Points on a hilly landscape, in no order, each with its height.
A ball rolls from a point to the lowest of its 2 nearest points, and stops where none of them is lower. Distance is the straight distance between rows; heights are no part of it.
z940 (h 328): [140, 156, 119, 140, 143, 168, 150, 144, 136, 151, 119, 201, 118, 115, 122, 149, 101, 122, 113, 134]
z208 (h 403): [95, 102, 120, 132, 161, 163, 130, 166, 111, 131, 170, 135, 142, 113, 135, 133, 83, 161, 78, 178]
z988 (h 378): [98, 139, 136, 115, 121, 102, 141, 107, 108, 167, 108, 140, 95, 140, 170, 146, 147, 116, 100, 93]
z528 (h 190): [105, 131, 160, 152, 119, 121, 134, 100, 121, 202, 111, 172, 90, 149, 147, 155, 125, 171, 143, 111]
z458 (h 129): [174, 121, 118, 98, 119, 87, 121, 117, 127, 121, 148, 111, 156, 97, 116, 89, 98, 136, 185, 60]
z612 (h 319): [144, 135, 117, 131, 128, 133, 153, 166, 151, 150, 151, 109, 87, 151, 75, 146, 118, 145, 108, 151]
z262 (h 483): [182, 141, 117, 106, 146, 101, 131, 170, 138, 95, 131, 113, 175, 85, 105, 124, 131, 123, 114, 93]
z621 (h 246): [130, 74, 133, 166, 140, 105, 122, 116, 113, 156, 133, 139, 129, 102, 139, 151, 149, 139, 124, 165]
z706 (h 294): [71, 104, 153, 169, 162, 138, 148, 154, 166, 158, 126, 140, 60, 151, 154, 170, 121, 167, 109, 147]
z237 (h 512): [177, 161, 131, 112, 148, 130, 151, 186, 162, 83, 125, 109, 174, 127, 134, 141, 108, 108, 113, 113]
z617 (h 504): [135, 156, 154, 101, 102, 122, 145, 109, 130, 156, 101, 142, 116, 136, 130, 113, 99, 97, 179, 94]
z56 (h 484): [140, 152, 135, 88, 126, 108, 113, 118, 121, 142, 129, 139, 108, 140, 90, 94, 109, 68, 151, 79]
z544 (h 462): [134, 146, 108, 124, 161, 104, 133, 114, 102, 178, 117, 167, 136, 114, 131, 122, 106, 90, 112, 117]
z508 (h 565): [80, 173, 112, 121, 143, 149, 131, 157, 131, 85, 134, 119, 185, 128, 111, 93, 110, 90, 124, 122]
z918 (h 538): [128, 162, 118, 148, 145, 171, 127, 160, 135, 103, 163, 144, 191, 106, 71, 94, 89, 138, 137, 142]
z258 (h 384): [140, 139, 132, 137, 132, 166, 114, 107, 132, 118, 110, 142, 111, 80, 114, 86, 124, 94, 141, 150]
z835 (h 457): [131, 147, 134, 107, 156, 109, 122, 131, 107, 139, 156, 122, 102, 108, 81, 72, 122, 83, 122, 114]
z471 (h 186): [111, 106, 109, 168, 123, 115, 135, 109, 178, 130, 107, 134, 94, 156, 162, 186, 185, 130, 122, 131]
z36 (h 393): [141, 110, 91, 120, 102, 80, 84, 83, 135, 146, 109, 90, 106, 150, 150, 161, 147, 91, 116, 76]
z364 (h 259): [139, 136, 153, 117, 104, 157, 126, 137, 115, 135, 124, 139, 80, 85, 81, 120, 136, 153, 122, 122]
z829 (h 272): [109, 108, 157, 124, 116, 144, 155, 156, 144, 103, 132, 117, 170, 127, 136, 100, 118, 160, 162, 185]
z35 (h 230): [130, 113, 164, 129, 137, 130, 122, 167, 126, 106, 137, 121, 178, 98, 98, 101, 128, 172, 143, 157]
z16 (h 449): [160, 129, 113, 96, 134, 78, 128, 146, 135, 112, 124, 69, 148, 135, 126, 128, 128, 116, 121, 91]
z872 (h 658): [84, 128, 131, 140, 139, 170, 102, 142, 118, 128, 123, 110, 125, 157, 114, 122, 109, 145, 102, 173]
z371 (h 395): [118, 117, 78, 151, 142, 113, 131, 124, 116, 124, 144, 118, 129, 130, 111, 145, 134, 81, 115, 145]
z946 (h 628): [79, 113, 160, 145, 137, 142, 98, 109, 110, 98, 117, 81, 149, 114, 164, 86, 120, 104, 146, 158]
z600 (h 518): [169, 131, 179, 106, 123, 99, 110, 104, 122, 170, 93, 132, 122, 118, 136, 112, 120, 113, 161, 94]
z618 (h 546): [138, 148, 153, 117, 133, 170, 156, 169, 137, 73, 136, 170, 161, 99, 133, 116, 120, 111, 123, 144]
z863 (h 523): [127, 127, 97, 137, 160, 116, 132, 143, 105, 115, 167, 149, 193, 112, 96, 93, 118, 136, 133, 150]
z412 (h 773): [151, 118, 98, 98, 108, 99, 157, 99, 117, 140, 146, 151, 135, 153, 141, 120, 167, 170, 125, 147]
z760 (h 327): [115, 101, 106, 157, 153, 113, 134, 106, 109, 140, 134, 154, 115, 148, 161, 159, 147, 104, 109, 153]
z197 (h 789): [170, 119, 120, 120, 133, 111, 154, 126, 133, 131, 135, 140, 153, 159, 134, 113, 133, 150, 154, 168]
z628 (h 225): [131, 120, 127, 126, 90, 80, 126, 84, 137, 171, 145, 121, 121, 185, 174, 160, 155, 112, 142, 98]
z74 (h 677): [76, 124, 141, 137, 151, 165, 102, 173, 143, 139, 119, 146, 102, 165, 108, 154, 130, 145, 68, 156]
z283 (h 385): [127, 136, 136, 150, 163, 169, 121, 152, 121, 133, 138, 171, 130, 100, 119, 128, 92, 93, 97, 159]
z664 (h 335): [183, 106, 93, 137, 101, 113, 126, 119, 158, 126, 115, 113, 114, 119, 112, 168, 131, 132, 160, 108]
z486 (h 176): [125, 128, 110, 124, 122, 120, 124, 142, 137, 101, 123, 99, 92, 180, 114, 169, 159, 108, 107, 110]
z580 (h 254): [157, 153, 95, 128, 138, 145, 128, 145, 137, 118, 137, 113, 86, 154, 91, 162, 121, 124, 80, 112]
z620 (h 184): [144, 90, 163, 144, 108, 86, 134, 102, 120, 187, 138, 119, 113, 104, 148, 134, 151, 161, 143, 146]
z990 (h 168): [134, 120, 131, 109, 75, 77, 113, 97, 172, 165, 114, 136, 116, 167, 174, 176, 150, 99, 150, 54]
z40 (h 356): [125, 117, 143, 141, 116, 166, 132, 95, 144, 144, 96, 140, 115, 92, 151, 97, 112, 132, 157, 180]
z87 (h 307): [133, 107, 182, 148, 135, 152, 129, 165, 155, 127, 108, 135, 149, 153, 132, 138, 116, 156, 156, 183]
z230 (h 388): [178, 115, 85, 103, 107, 121, 120, 118, 147, 95, 144, 92, 98, 144, 100, 127, 123, 124, 142, 110]
z686 (h 486): [77, 138, 100, 130, 130, 164, 123, 132, 127, 133, 124, 164, 174, 106, 121, 107, 100, 138, 126, 166]
z536 (h 423): [135, 133, 149, 117, 143, 134, 140, 129, 116, 144, 117, 136, 79, 127, 145, 126, 133, 117, 95, 128]
z777 (h 405): [106, 112, 129, 140, 88, 88, 135, 117, 115, 148, 146, 64, 132, 148, 116, 147, 134, 158, 150, 126]
z150 (h 427): [138, 142, 132, 140, 183, 127, 114, 127, 101, 165, 138, 136, 122, 116, 109, 90, 89, 85, 107, 145]
z639 (h 258): [150, 154, 137, 130, 115, 175, 134, 134, 137, 132, 95, 172, 86, 114, 114, 152, 133, 151, 120, 105]
z936 (h 271): [114, 134, 159, 136, 73, 117, 105, 66, 132, 160, 120, 151, 145, 179, 180, 143, 164, 118, 166, 114]
z939 (h 459): [88, 108, 140, 121, 143, 143, 161, 149, 94, 118, 150, 139, 138, 109, 178, 126, 95, 150, 107, 154]
z411 (h 505): [149, 129, 97, 117, 119, 100, 155, 97, 99, 167, 147, 167, 107, 112, 127, 139, 124, 119, 135, 102]
z913 (h 267): [136, 115, 86, 155, 103, 116, 133, 102, 169, 158, 109, 132, 95, 144, 126, 183, 153, 134, 151, 122]
z804 (h 337): [144, 113, 156, 156, 140, 138, 143, 162, 145, 138, 140, 110, 114, 159, 101, 143, 104, 127, 152, 175]
z369 (h 548): [159, 136, 105, 113, 107, 127, 141, 92, 79, 103, 147, 152, 118, 136, 147, 142, 117, 122, 152, 84]
z977 (h 330): [138, 128, 138, 129, 116, 132, 126, 100, 148, 135, 87, 110, 128, 131, 162, 119, 144, 129, 142, 154]
z865 (h 88): [94, 118, 101, 136, 120, 136, 133, 118, 154, 105, 111, 113, 97, 158, 143, 151, 177, 103, 101, 157]
z604 (h 420): [144, 129, 103, 128, 117, 133, 106, 89, 129, 101, 109, 130, 142, 89, 119, 113, 149, 93, 147, 119]
z534 (h 142): [155, 113, 171, 136, 94, 97, 137, 89, 126, 193, 131, 145, 95, 142, 160, 155, 139, 161, 165, 101]
z666 (h 534): [171, 176, 156, 117, 164, 162, 142, 166, 158, 88, 146, 134, 175, 119, 124, 91, 94, 105, 104, 133]
z520 (h 313): [96, 127, 125, 137, 118, 168, 155, 152, 142, 93, 163, 108, 143, 113, 110, 95, 99, 140, 151, 182]
z334 (h 700): [75, 132, 130, 117, 147, 161, 125, 181, 160, 126, 116, 185, 127, 130, 122, 152, 142, 115, 66, 145]
z626 (h 421): [138, 127, 109, 104, 119, 76, 100, 105, 127, 158, 111, 59, 111, 146, 126, 129, 123, 120, 119, 84]
z715 (h 590): [71, 152, 160, 108, 156, 155, 109, 146, 107, 79, 146, 115, 148, 131, 122, 53, 127, 91, 123, 122]
z207 (h 245): [83, 121, 164, 175, 152, 109, 148, 133, 164, 187, 101, 157, 91, 160, 170, 171, 124, 158, 136, 116]
z979 (h 727): [113, 127, 118, 127, 137, 118, 142, 165, 157, 146, 111, 169, 127, 145, 107, 162, 161, 136, 98, 135]
z25 (h 303): [139, 140, 149, 123, 103, 127, 102, 65, 134, 152, 79, 114, 135, 164, 200, 125, 143, 135, 144, 115]
z771 (h 793): [160, 128, 70, 112, 120, 106, 130, 88, 135, 148, 112, 151, 126, 170, 156, 153, 154, 156, 116, 114]
z690 (h 220): [153, 136, 130, 125, 118, 127, 93, 119, 103, 94, 136, 118, 152, 116, 85, 112, 114, 125, 179, 80]
z478 (h 438): [70, 120, 132, 132, 87, 99, 148, 138, 105, 121, 135, 89, 160, 98, 121, 139, 140, 144, 139, 113]
z938 (h 118): [143, 128, 154, 113, 126, 125, 157, 155, 116, 109, 127, 92, 109, 71, 140, 118, 138, 151, 104, 123]
z616 (h 541): [127, 166, 110, 110, 141, 140, 125, 131, 117, 56, 131, 96, 170, 134, 139, 89, 123, 113, 139, 95]
z246 (h 642): [91, 107, 122, 166, 137, 156, 97, 106, 100, 107, 123, 81, 129, 128, 146, 123, 113, 134, 123, 168]
z181 (h 362): [132, 141, 103, 138, 108, 150, 139, 150, 142, 94, 138, 90, 147, 137, 87, 136, 118, 149, 145, 147]
z388 (h 326): [119, 86, 118, 148, 165, 125, 118, 156, 120, 149, 140, 160, 151, 110, 124, 146, 128, 153, 92, 174]
z513 (h 371): [96, 90, 151, 140, 105, 91, 145, 133, 130, 142, 141, 93, 113, 152, 155, 161, 173, 163, 117, 147]
z110 (h 475): [112, 123, 122, 141, 96, 115, 144, 117, 108, 111, 118, 114, 157, 116, 165, 164, 147, 156, 136, 116]
z417 (h 511): [107, 119, 177, 99, 148, 161, 128, 167, 115, 98, 129, 180, 141, 100, 150, 111, 130, 122, 97, 151]
z699 (h 481): [179, 141, 79, 142, 157, 135, 128, 111, 115, 108, 153, 132, 148, 115, 112, 107, 107, 125, 138, 142]
z140 (h 334): [79, 85, 173, 137, 129, 124, 138, 149, 144, 152, 126, 115, 68, 132, 150, 153, 156, 169, 95, 151]
z518 (h 612): [103, 132, 180, 129, 144, 135, 100, 110, 92, 80, 134, 104, 141, 120, 141, 67, 137, 97, 158, 116]
z733 (h 751): [119, 123, 104, 113, 118, 124, 151, 133, 120, 151, 141, 175, 115, 142, 99, 134, 152, 161, 111, 145]
z26 (h 197): [142, 150, 130, 126, 126, 148, 121, 156, 128, 124, 130, 88, 108, 88, 81, 120, 118, 155, 88, 121]
z452 (h 468): [104, 103, 170, 116, 140, 157, 142, 155, 110, 115, 143, 142, 91, 113, 153, 121, 124, 135, 94, 160]
z640 (h 29): [160, 132, 143, 108, 131, 105, 158, 135, 120, 116, 142, 89, 134, 75, 126, 85, 115, 150, 157, 106]
z985 (h 336): [140, 136, 138, 121, 111, 123, 103, 86, 104, 142, 97, 109, 90, 157, 177, 158, 143, 142, 117, 77]
z127 (h 350): [141, 115, 95, 118, 108, 95, 67, 81, 111, 109, 130, 112, 138, 144, 116, 133, 138, 80, 148, 70]
z703 (h 292): [168, 126, 107, 106, 145, 111, 70, 114, 111, 82, 144, 122, 140, 134, 82, 100, 143, 91, 143, 74]
z174 (h 515): [107, 156, 118, 147, 121, 172, 129, 134, 110, 122, 135, 161, 149, 120, 87, 122, 90, 127, 154, 139]
z338 (h 454): [117, 145, 98, 126, 132, 129, 110, 115, 143, 135, 97, 144, 183, 106, 108, 100, 140, 116, 140, 148]
z439 (h 513): [117, 152, 121, 108, 114, 132, 131, 147, 124, 82, 100, 107, 173, 123, 135, 132, 143, 143, 121, 107]
z248 (h 436): [193, 143, 75, 116, 131, 152, 121, 114, 141, 81, 165, 115, 116, 121, 96, 98, 107, 114, 134, 109]

For each start below, name the point where the ball stops.
z237 -> z640
z686 -> z990
z863 -> z865
z536 -> z990
z777 -> z534

Call two points neighbours if one is among the 2 nearest of the other. Go from one point of each pair to the other, from neighbour to neighbour, staying as low as possible. Name the highest point that can't be avoided.
z639 / z640 -> z364
z990 / z639 -> z36
z640 / z534 -> z452
z865 / z35 -> z804
